Points, in no order, along strands that fork and pass close to each other.
Points whose rows are less than 105 apart are linked; no others are. Some points are linked to none.
J255: 43, 18, 6, 49, 22, 42, 32, -1, -59, 23, 48, 18, 4, 28, -13, 68, 2, 22, -13, -15, -40, -4, 38, 21, -3, -1, 0, 47, 60
J282: -46, -31, -11, 36, 1, 60, 49, 11, -51, 24, 24, -20, 13, -11, 22, -11, 7, 9, -19, 9, -44, 21, -16, 12, -9, 23, 10, -43, 24
J819: -12, 8, -24, -23, -78, 17, 49, -26, 58, -10, 50, 13, 12, 32, 85, -61, 14, -5, -1, -12, 50, -2, -28, -47, -60, 23, -20, 11, -16
J814: -17, -56, -43, -10, 9, 58, 42, -6, -35, -9, 58, -18, 24, -25, 72, -1, -13, 14, 13, 0, -52, 45, -22, -11, -8, 28, -16, -31, -20
J545: 25, -3, -18, -44, 11, 51, 16, 12, 5, -3, 14, 16, 40, 11, 38, -35, -5, 12, -7, -11, 33, 12, -27, 18, -35, -6, -10, 6, -5
J167: -24, -7, -14, -21, 0, 22, 32, 14, 6, 3, 47, -26, 28, 26, 42, -14, -8, 26, -1, 12, 13, 7, -17, -18, -18, 24, -10, -36, 5
J468: 39, 33, 4, -36, 2, -12, -15, 17, 44, -9, -10, 14, 8, 19, 26, -31, -11, 16, -6, -20, 44, -12, -8, -6, -43, -19, -21, 25, -13
J79: -16, -39, -36, -27, 22, 50, -9, -18, -29, -33, -23, 11, 9, -52, 20, -49, -23, -12, 0, -19, 3, 27, -21, 9, -19, -7, 1, -4, -13
J562: 51, 27, 10, -20, 58, -8, -21, 17, 11, -37, -1, 4, 30, -19, -3, 48, -5, 15, 42, 3, 3, 15, -5, 4, -7, 17, -55, 11, -46
J667: 35, -24, -13, -33, 44, 50, -25, 15, -19, -2, -14, 18, 25, 6, -13, 4, -28, 51, -4, -11, -9, -7, 37, 31, -13, -33, -4, 48, -14
J243: 24, -5, -18, -13, 22, 27, 13, 20, -36, 18, 51, 20, 11, 39, 23, 28, -23, 37, -26, 3, 1, -4, 26, 19, -3, -2, 6, -5, 55
J889: 37, -49, -24, -27, 46, 5, -31, -13, -19, -39, 26, 1, -9, -54, 28, 6, -20, -16, 37, 2, -57, 34, -23, 24, 22, 22, 4, -8, -8
J676: -35, -7, -20, -16, -27, -4, 19, -19, 67, -25, 18, 7, -17, -20, 53, -62, -2, -12, 10, -27, 36, 4, 18, -45, -66, -30, -34, 28, -20
J702: 40, 13, -2, 13, 48, 28, 11, 21, -10, -9, 17, -21, 24, 16, -20, 61, -3, 43, 39, -21, -37, 15, 29, -6, -4, 15, -35, 20, -17
J736: -7, -20, -15, 0, 3, 11, -24, -14, -55, 3, -9, 12, 18, -45, 7, -48, -1, -52, -13, 13, -8, 2, -40, 30, 14, 9, 53, -28, 56
J344: 45, -19, -3, 36, 41, 15, 9, -1, -65, -25, 58, -9, 7, -9, 31, 50, 17, 10, 29, 3, -90, 45, 2, 26, 31, 47, -13, 14, 54
J945: -44, -17, -18, -18, -3, -11, -2, 1, 21, 12, 16, -2, -34, -19, 22, -5, -23, 0, -11, -12, 12, 12, -3, -14, -10, -9, 16, -41, -4
J269: -1, 25, 47, 27, 17, 8, 26, 7, -43, 17, 28, -1, 35, 49, -31, 58, 47, 17, -30, 18, 7, -8, 14, 40, 29, 9, 3, 3, 80
J671: -15, 25, 16, 3, -33, -42, -18, -7, 14, 20, -7, 13, -39, 13, -15, -20, 5, -25, -39, 18, 39, -15, -9, 18, 17, 10, 38, -18, 50
J435: -17, -24, -36, -43, -2, 6, 25, -10, 16, -25, 44, -25, 25, -4, 70, -14, -7, 16, 24, 7, 4, 16, -28, -33, -22, 30, -35, -29, -37
J769: -53, -20, -15, -9, 2, -20, 16, 8, 0, -2, 22, -48, -18, -29, 25, 32, -17, 12, 17, -1, -23, 17, -2, -27, 7, 11, -12, -41, -7
J525: 40, -35, -18, -3, 45, 37, -16, 12, -38, -7, 18, 14, 12, -1, 16, 20, -38, 30, 5, -17, -34, 17, 34, 26, 10, -2, 4, 26, 2
J53: -7, -1, -13, 1, -54, 20, 23, -15, 74, -30, 27, 45, -9, 9, 73, -73, 19, -6, 20, -20, 42, 2, -7, -39, -81, -9, -18, 32, 9
J507: -39, 35, 37, 27, -19, -51, 14, 10, 28, 45, -7, -35, -36, 49, -39, 15, 5, 7, -17, 25, 23, -25, 9, -2, 26, 20, 7, -33, -7
J343: 4, 7, 17, -9, 16, -9, 13, -4, 1, -48, 28, -36, 30, -19, 46, -10, 25, 1, 40, 17, -3, 44, -67, -6, 6, 66, -35, -24, -21
J379: -23, -30, -25, -36, -24, 61, 32, -25, 14, 11, -7, 30, 21, -16, 44, -88, -1, -14, -18, -28, 45, 5, -15, -6, -71, -27, -15, 27, -29
J722: 54, -1, 53, 52, 2, 12, 10, 0, -50, 17, -16, 18, 13, 59, -86, 88, 29, -9, -31, -10, -46, -23, 62, 16, 64, -23, 21, 55, 38
J296: -19, 11, 21, 6, 31, 2, 15, 25, 9, 27, 3, -34, -7, 25, -31, 50, -11, 32, 6, 0, -15, -6, 28, -16, 22, -1, -10, -10, -23
J387: 14, 9, -25, -12, -72, -54, -44, -32, 26, 7, -83, 26, -61, -26, -30, 0, -16, -47, 38, 1, 8, -69, 32, -17, 32, -44, 32, 20, -49
J967: -58, -17, -30, 8, -52, 5, 17, -36, 17, 10, 6, 40, -52, -21, 53, -83, -2, -40, -25, 4, 30, -5, -14, -20, -55, -9, 24, -2, 13
J547: -37, 14, 32, -7, -6, -24, 10, -9, 66, 18, -38, 0, -37, -9, -13, -26, -9, 8, 2, -16, 34, -11, 13, -64, -47, -44, -28, 21, -55
J346: -36, -21, -5, -29, 15, 33, 23, 2, 24, 10, -19, -6, -4, -14, -1, -39, -9, 23, -20, -24, 30, 2, 7, -15, -27, -24, -9, 5, -39
J306: -17, -22, -2, 6, 15, 60, -14, -4, -26, 41, -55, 29, 11, -11, -22, -60, -27, 1, -45, 0, 16, -3, 6, 40, -16, -53, 29, 17, 8
J564: 10, 11, 53, 16, -27, -54, -23, -9, -3, -8, -33, -4, -4, 21, -71, 43, 31, -38, 2, 16, -3, -15, -1, 5, 83, 11, 32, -9, 22
J669: 12, 8, -6, -27, -7, -5, -32, 5, 13, 19, 14, 34, -21, 14, -9, -21, -18, -18, -54, 12, 42, -26, 5, 25, 1, -23, 38, 1, 47
J966: 22, 13, 11, 7, 40, -15, 16, 8, -13, -37, 49, -47, 41, 11, 29, 35, 23, 30, 47, 20, -18, 25, -37, -7, 19, 64, -44, -33, -11
J505: -25, 50, 0, 17, -32, -79, -14, 24, 31, 8, 3, -21, -9, 2, -23, 59, -2, -15, 41, 7, 5, -22, -15, -13, 18, -3, -37, -32, -29
J376: 10, 36, 36, 3, -9, 40, 43, 7, -6, 12, -13, 12, 45, 29, 16, -60, 22, 11, -19, -10, 52, 3, -47, 12, -42, 19, -1, -1, 14
J855: 15, 18, -40, -6, -44, -53, -63, -24, 46, -33, -18, 42, -62, -43, 3, -39, -8, -41, 29, -14, 13, -39, 25, -15, -27, -31, 5, 18, -1
J284: 58, 21, -1, -30, -19, -52, -67, 2, 30, -4, -48, 35, -4, 18, -38, -10, -20, -25, -23, -2, 26, -45, 21, 12, 28, -40, 27, 56, 8
J303: 53, -13, 4, 42, 40, 8, -9, -11, -41, -43, 24, -1, 6, -13, -12, 74, 22, -2, 32, -4, -73, 44, 13, 13, 26, 40, -24, 31, 23
J758: -21, 4, 0, -24, -29, -20, -31, -34, 54, 29, -41, 29, -68, 7, -19, -34, -21, -15, -39, 6, 22, -44, 43, -10, -19, -68, 15, 21, -24
J493: -12, 9, -15, -8, -6, 12, 45, 3, -20, 7, 59, -19, 54, 36, 62, -4, 21, 24, -3, 14, 11, 15, -38, 18, 17, 42, -5, -38, 44
J871: 33, 3, 39, 17, 8, 12, -8, 22, -27, -10, -58, -14, 12, 4, -71, 11, 16, 0, -10, -8, -10, 4, 15, 18, 49, -5, 23, 13, -7
J160: -28, 27, 8, 39, 24, 21, 50, 25, -3, 15, 29, -67, 39, 28, 8, 44, 27, 56, 22, 9, -13, 25, 13, -40, -9, 36, -36, -37, -20
J928: -17, -16, -11, -6, -17, 34, -11, -7, -8, 20, -40, 22, -17, -28, -16, -73, -15, -22, -32, -8, 26, -3, 3, 11, -25, -19, 35, 2, 17
J780: 9, -8, -8, -16, 10, 37, 17, -1, -11, -39, 12, -10, 33, -10, 39, -34, 12, 0, 22, 4, 9, 46, -58, 28, -3, 43, -9, -35, -2
J705: 25, -14, -15, -14, 23, 18, -20, 12, -11, 22, 20, 43, -4, 16, -17, 21, -30, 5, -39, 16, 10, -15, 33, 40, 10, -25, 22, 8, 52
J277: -71, -19, -6, 31, -27, 22, 56, 0, -27, 34, 23, -25, 5, 9, 50, -29, -10, 0, -33, 30, -8, 19, -39, 16, 7, 32, 21, -40, 27
J115: 21, 0, -7, 22, 30, 15, 12, 11, -40, 20, 57, -1, 6, 34, -3, 61, 7, 32, -3, -1, -23, 9, 26, 23, 4, 24, -7, 8, 53
J559: -12, -20, -19, 5, 2, 19, 11, -1, -32, -15, 13, -1, 17, -18, 26, -39, -2, -24, -8, 11, -17, 27, -55, 23, -6, 35, 18, -33, 33
J615: 5, 4, 3, -3, 6, 9, 12, 17, -32, -1, 51, 12, 38, 25, 27, 0, 30, 5, -20, 20, 25, 5, -26, 34, 19, 35, 3, -30, 73
J775: 22, -13, 23, 30, 24, 49, -13, 0, -69, 35, -36, 32, 46, 13, -66, 13, 1, 3, -37, 9, -8, -6, 18, 56, 24, -48, 30, 43, 39
J207: 39, 4, -19, -56, 20, -12, -41, 14, 41, -31, 9, 33, -1, -22, 26, -10, -22, 12, 17, -20, 34, -8, -9, 6, -29, -19, -31, 26, -36
J482: -15, 11, 18, 19, -44, 12, 23, -4, 11, 7, -13, 0, 7, 6, 27, -73, 4, -7, -9, -8, 47, 12, -46, -9, -58, 37, 0, -7, 16
J301: -35, -40, -17, -34, 10, 52, 38, -12, 0, -16, -11, 6, 8, -30, 30, -57, -10, -2, -10, -27, 9, 21, -7, -5, -46, -5, -3, 2, -31
J837: -13, -17, -6, 18, 23, -1, 36, 15, -10, -11, 30, -50, -6, -10, 7, 46, -10, 32, 27, 1, -67, 32, 5, -19, 12, 37, -25, -25, 0
J906: -51, -9, 12, 19, -17, -9, 3, -13, 4, 21, -51, -29, -57, -13, -33, -24, 1, -11, -19, 15, 0, -2, -2, -8, 16, 6, 32, -35, -25
J543: -18, 14, 27, 28, -3, 10, 48, 13, -46, 32, 37, 6, 44, 43, 1, 13, 41, 18, -28, 25, 30, -18, -19, 48, 20, 14, 7, -22, 84
J74: 58, 3, 23, 31, 2, -12, -15, 9, -24, -45, -35, -6, 20, 12, -78, 79, 48, -33, 31, -6, -42, -12, 25, -2, 88, 6, 14, 25, -8
J477: -6, 16, 7, -7, -31, -40, -12, 6, 34, 36, -28, -9, -59, 25, -43, 53, -21, -6, -3, 26, 4, -50, 34, 5, 48, -37, 12, -22, -40
J252: -16, 38, -6, 3, 28, -5, 20, -5, 4, -3, 20, -67, 73, 12, 41, 25, 28, 42, 67, 22, 6, 22, -33, -43, -15, 41, -61, -43, -61
J36: 48, 10, 33, 29, -5, -3, -19, 22, -26, -24, -73, -13, 20, -8, -88, 49, 16, -17, 27, -4, -34, -13, 32, 14, 78, -22, 21, 33, -45
J738: -9, 3, -6, 34, 35, 12, 31, 22, -40, 9, 54, -52, 28, 22, 23, 65, 14, 47, 33, -3, -48, 33, 15, -34, -8, 39, -43, -22, -2
J792: 64, -14, -14, -15, 41, -2, -58, 1, -31, -35, -29, 26, 18, -13, -52, 28, -6, -8, 14, -7, -17, 5, 20, 32, 59, -17, 23, 55, -15
J896: 66, -25, 19, 23, -2, 13, -14, -2, -52, 14, -22, 39, 13, 47, -80, 43, 6, -17, -21, -7, -39, -13, 65, 30, 67, -36, 41, 71, 22
J614: -67, -5, -8, 9, -41, 8, 49, -4, 11, 39, 26, -13, -12, 19, 48, -47, -9, -9, -48, 26, 38, 1, -26, -9, -21, 17, 15, -39, 18
J231: -85, -27, -5, 22, -45, 13, 50, -37, 16, 21, 15, -11, -39, -13, 57, -67, 8, -26, -45, 13, 32, 6, -24, -25, -47, 10, 18, -17, 4
J475: -63, -12, -22, -10, -61, -7, 51, -29, 64, -7, 35, 23, -38, -11, 64, -46, 13, -17, -9, -19, 42, -5, 26, -71, -84, -26, -38, 32, -15
J602: -40, -11, -7, 23, -46, -28, -6, -25, 40, -15, -5, 16, -67, -21, 23, -72, 3, -30, -2, 9, 24, 4, 2, -35, -54, -12, 9, -4, 18
J839: -52, -29, -19, -26, -12, -16, -12, -24, 26, 20, -7, 11, -74, -17, 9, -20, -27, -16, -38, 0, 8, -11, 21, -24, 1, -22, 27, -24, -10
J550: -12, -2, -23, -31, -49, 61, 52, -28, 26, 23, 21, 46, 27, 16, 61, -76, -9, -7, -36, -7, 54, -20, -27, -4, -77, -23, -3, 19, -6
J358: -49, 24, -4, -9, -9, -27, 1, 7, 47, 19, -15, -20, -11, -13, 0, -3, -5, 3, 21, -14, 23, 3, -6, -49, -39, -10, -48, -8, -56
J963: 22, 39, 35, 11, -10, -42, -26, 15, 26, -15, -35, -24, -7, -10, -42, 19, 14, -25, 20, -6, 8, -7, -25, -3, 20, 7, -1, -2, -1
J891: 19, 41, 37, 32, -50, -37, -20, -3, 75, -21, -18, 28, -36, 10, -1, -37, 10, -9, 15, -13, 30, -31, 18, -30, -68, -32, -5, 45, 9
J365: 10, 23, 19, 3, -67, -52, -27, -6, 26, 23, -97, 10, -45, -7, -56, 15, -10, -42, 39, 10, 5, -58, 18, -5, 37, -44, 19, 7, -68
J969: -42, 25, -14, 13, -19, -76, -19, 5, 21, -14, 32, -51, 5, -26, 31, 22, 2, -12, 57, 12, -7, 17, -56, -41, -6, 25, -63, -39, -34
J838: -51, -68, -30, -25, -9, 19, 36, -4, -17, 4, 35, -8, -7, -21, 60, -25, -10, -2, -5, 0, -38, 30, -11, -17, 10, 12, 7, -41, -2
J453: 60, -7, 3, 3, 49, 57, -10, -8, -57, -31, 1, 31, 63, 0, -14, 14, 18, -4, -7, 6, 2, 27, -24, 68, 3, 16, 3, 26, 33
J625: 36, 4, 52, 38, 12, 10, 26, 13, -49, 10, 16, 13, 35, 42, -63, 74, 52, -3, -20, 5, -27, 6, 38, 26, 46, -1, 16, 33, 61
J843: 23, 24, 43, -7, 29, 35, 16, 7, -18, -11, -14, 1, 62, 9, -7, -26, 24, 20, -10, -2, 20, 23, -43, 34, -16, 9, -2, 3, 7
J870: 21, -22, -29, -8, 23, -31, -27, 18, 1, -6, 13, -4, -25, -35, -22, 79, -37, 6, 31, -9, -46, -8, 30, -3, 21, -19, -10, -9, -26
J521: 33, 49, 19, 2, 3, -61, -39, 4, 37, -39, -12, 12, 0, -26, -26, 21, 0, -24, 49, -20, 23, 13, -33, 2, -7, 7, -27, 19, -19
J264: 49, -9, -18, -22, 41, 0, -51, -7, -14, -54, -38, 5, -1, -46, -21, 2, -16, -6, 13, -8, -14, 10, -8, 29, 17, -1, 8, 27, -20
J470: 61, 46, 25, -11, 30, -33, -31, 15, 30, -37, -6, 2, 35, -9, 0, 18, 23, 5, 33, -11, 28, 1, -33, -5, -21, 13, -43, 22, -34
J581: -40, -16, -36, -32, 9, -12, 14, -4, 37, -18, 15, -12, 1, -24, 37, -6, -10, -7, 31, -14, 16, 8, -12, -50, -49, 4, -61, -20, -53
J260: -4, -3, 9, 35, 18, 59, 36, 10, -56, 44, -3, 2, 7, 14, -24, 14, -12, 24, -34, 10, -10, 3, 20, 44, -6, -9, 17, -5, 45
J497: -7, -9, -10, -23, -1, -27, -55, -11, 15, -5, -58, 7, -39, -37, -30, -14, -20, -25, 18, -15, -10, -14, 17, -2, 23, -23, 29, 5, -36
J787: -24, -20, -3, 17, 16, 67, 44, 15, -38, 30, -7, -11, 8, -10, -4, -10, -8, 26, -33, 5, -14, 16, 1, 17, -18, -11, 18, -20, 3
J472: 26, 23, 34, 13, 31, 20, 8, 30, -28, -17, -32, -30, 31, 0, -34, -6, 18, 17, 2, -17, -4, 14, -4, 15, 6, 11, 4, -5, -7
J305: -14, -4, -17, 6, -41, -42, -45, -31, 36, -32, -12, 21, -60, -59, 28, -47, -4, -45, 18, -9, 8, -6, 7, -34, -30, -7, 14, -3, 12
J747: -16, -18, -11, 10, -12, 42, -28, -17, -52, 14, -36, 5, -13, -46, -18, -61, -5, -26, -33, 7, -6, -6, -10, 24, -1, -4, 61, -28, 19
J856: 81, -14, 12, -7, 24, -1, -57, 2, -37, -15, -31, 33, 41, 32, -77, 52, 8, -2, -18, 3, -15, -17, 31, 26, 66, -26, 26, 76, -1
J155: -21, -45, -2, -45, 20, 24, -1, -2, 17, 31, -43, 8, -13, -10, -14, -40, -28, 32, -28, -22, 21, -8, 40, -8, -19, -69, -13, 34, -43
J950: 7, 30, 16, -19, -31, -41, -29, -18, 47, 31, -45, 28, -50, 23, -26, 1, -23, -15, -17, 18, 25, -53, 30, 1, 32, -53, 22, 9, -18
J958: 19, -29, -8, 11, 18, -12, -40, -11, -60, -23, -4, -2, 8, -51, -3, -20, 7, -33, 0, 14, -43, 18, -24, 24, 34, 32, 54, -31, 32
J858: -14, 24, 29, 23, -27, -53, 0, -1, 3, 21, -30, -23, -36, 29, -50, 27, 14, -15, -20, 32, -4, -13, -4, 4, 69, 25, 38, -32, 9
J981: 14, 37, 55, 9, 0, -43, 0, 18, -4, -26, -14, -11, 22, 25, -57, 32, 51, -6, 7, -6, 10, -10, -6, 0, 46, 29, 2, -4, 17
J275: -45, -4, -20, -22, -75, 37, 73, -25, 37, 19, 40, 18, 23, 32, 67, -70, 9, -13, -33, 10, 58, -4, -28, -31, -65, 7, 4, 11, -7
J452: 5, -13, -33, -67, 36, -20, -36, 3, 30, -19, 5, 12, 6, -12, 20, 38, -27, 14, 25, -20, 13, -11, 16, -7, -28, -31, -45, 18, -47
J87: -17, 24, 21, 10, -17, 0, 6, 1, 9, 10, 1, -4, -12, 17, -3, -44, 11, -16, -19, 7, 48, 4, -21, 10, -17, 20, 27, -16, 43
J861: 30, 24, 36, -19, 36, 14, 8, 31, 15, 22, -28, 5, 32, 26, -35, -15, -17, 40, -36, -27, 10, -11, 21, 4, -15, -30, 1, 25, -22
J178: 69, -11, -13, -19, 22, -38, -65, -7, -16, -37, -14, 31, 14, -25, -49, 14, 13, -56, 8, 3, -21, -10, 2, 20, 70, 5, 37, 22, 18
J724: -21, 47, 10, 15, -50, -71, -18, 8, 44, 31, -28, -1, -47, 25, -40, 54, -12, -17, 9, 11, 6, -44, 0, -11, 23, -21, -15, -29, -51
J706: -61, -2, 7, 37, -1, -6, 39, 15, -30, 23, 47, -49, -18, 14, 38, 4, 4, 24, -18, 31, -17, 19, -24, 3, 25, 42, 6, -56, 45
J50: -44, 28, 1, 17, -11, -38, 13, 0, 17, -15, 28, -70, 35, -7, 41, 6, 16, 19, 53, 7, 9, 20, -50, -50, 5, 52, -58, -45, -30
J348: 22, -5, -12, -26, -22, 2, -63, -19, -25, 36, -72, 27, -32, 7, -54, -13, -25, -9, -33, 14, -2, -42, 45, 27, 65, -45, 62, 37, -17
J259: 14, -18, -31, 5, 25, 70, 61, 1, -31, -9, 48, -23, 57, 4, 59, 14, 21, 33, 26, 1, -54, 46, -16, -6, -7, 51, -26, -21, -10
J286: 20, -4, 8, 43, 16, 49, 32, 5, -46, 56, 21, 22, 3, 46, -31, 50, -18, 32, -31, 9, -24, -12, 48, 48, -4, -30, 22, 25, 56
J351: 1, 7, -46, -26, -47, -57, -61, -24, 39, 5, -48, 41, -68, -26, -11, -24, -31, -37, 10, 5, 11, -60, 42, -15, 17, -53, 36, 22, -10
J5: -40, 17, 31, 6, 3, -8, 15, 11, 34, 48, -5, -23, -48, 38, -18, -2, 2, 17, -47, 18, 27, -6, 10, -10, -1, -4, 13, -19, -14
J373: -32, 52, 19, 13, -6, -35, 27, 9, 15, 15, 31, -65, 31, 34, 33, 11, 37, 43, 23, 15, 42, 6, -32, -36, 4, 49, -50, -33, -11
J642: 13, -14, 0, -29, 17, 22, -20, 8, 1, 21, -42, 17, 3, 7, -28, -18, -25, 28, -27, -25, -5, -18, 31, 7, -19, -45, 10, 35, -16
J65: 57, -8, 19, 41, 20, -10, -15, 10, -49, -51, 12, -5, 19, -9, -51, 85, 44, -28, 28, -3, -78, 12, 16, 7, 65, 23, -3, 27, 25
J26: 4, -31, -42, -33, 34, 2, -16, 13, 20, -12, 17, -7, -13, -23, -8, 34, -47, 18, 28, -20, -26, 0, 37, -6, -3, -20, -18, 7, -22
J627: -33, 25, 40, -1, 5, -6, 19, 6, 63, 45, -31, -11, -37, 34, -6, -13, -8, 15, -34, -17, 26, -19, 5, -30, -36, -32, -10, 0, -50
J2: -25, -7, 7, 36, 8, -19, 14, 11, -27, 9, 20, -32, -10, 11, -11, 23, 21, 17, -10, 22, -26, 21, 0, 8, 38, 38, 21, -41, 48
J902: 25, 50, 36, -28, 14, -15, -10, 22, 40, 11, -17, 11, 11, 34, -14, -9, -2, 25, -22, -13, 29, -29, 6, -21, -24, -24, -19, 4, -4
J140: -30, 38, -19, 6, -32, -78, -34, -1, 36, -11, 8, -18, -18, -30, 1, 20, -5, -25, 53, 3, 4, -16, -43, -27, -22, 7, -46, -31, -23
J597: 22, -24, -5, 34, 25, 41, 40, 5, -51, -10, 59, -19, 36, 12, 52, 39, 21, 23, 21, -3, -69, 38, -16, 13, 10, 62, -19, -6, 32
J767: 1, 26, 22, 31, -49, -20, 22, -13, 79, -28, 13, 26, -8, 8, 34, -57, 6, 5, 22, -1, 49, -20, 6, -47, -99, -21, -24, 43, -2
J866: -56, -31, -20, -28, -4, -6, -12, -19, 48, 33, -21, 28, -85, -18, 23, -52, -19, -19, -54, -7, 24, -27, 36, -14, -25, -56, 5, 12, -19
J544: 28, -13, -21, 11, 19, -30, -19, 14, -5, -38, 24, -9, -7, -40, -33, 97, -15, -5, 64, -6, -81, 11, 22, 15, 31, 5, -22, -8, -32
J796: 36, -39, -28, 3, 56, 45, -3, -1, -40, -31, 35, 16, 23, -23, 28, 19, -10, 7, 23, 2, -45, 39, -5, 38, 6, 18, 4, -1, 0
J11: 18, -48, -23, -18, 37, 15, -36, -7, -31, -33, -20, 9, -11, -64, 3, -6, -26, -7, 19, -13, -48, 26, 14, 12, 24, 6, 18, 10, -12
J251: 76, 2, -12, -33, 3, -44, -91, -16, -1, -29, -21, 44, 8, -6, -37, 1, -8, -41, 4, -12, 15, -24, -1, 25, 34, -17, 33, 43, 18
J48: -12, -22, 2, 14, 1, -22, -30, -6, -36, -5, 20, -13, -10, -16, 5, -7, 11, -13, -9, 28, -46, 7, -13, 17, 43, 26, 38, -48, 56
J61: -49, 40, 11, 11, -9, -20, 15, 11, 35, 17, 7, -43, 8, 19, 15, 2, 9, 23, 5, 3, 31, 4, -14, -40, -28, 20, -37, -26, -10

A fork is a point with three links. Follow the links from the first point to the second and name the forks in between, in order.
J252; J562 | J50 > J358
J928; J303 | J736 > J277
J275; J264 | J301 > J642
J505; J889 | J50 > J358 > J792
J493; J525 | J792
J627; J264 | J358 > J792
J365; J559 | J277 > J736

Follow the links from the first point to the second, and from the first to the third. Name the last point that the two ways share.
J507; J839; J251 | J358
J627; J11; J866 | J358
J376; J559; J305 | J277
J669; J351; J966 | J277
J861; J581; J251 | J792
J358; J207; J79 | J642
J301; J5; J251 | J792
J379; J544; J373 | J642
J305; J306; J780 | J736
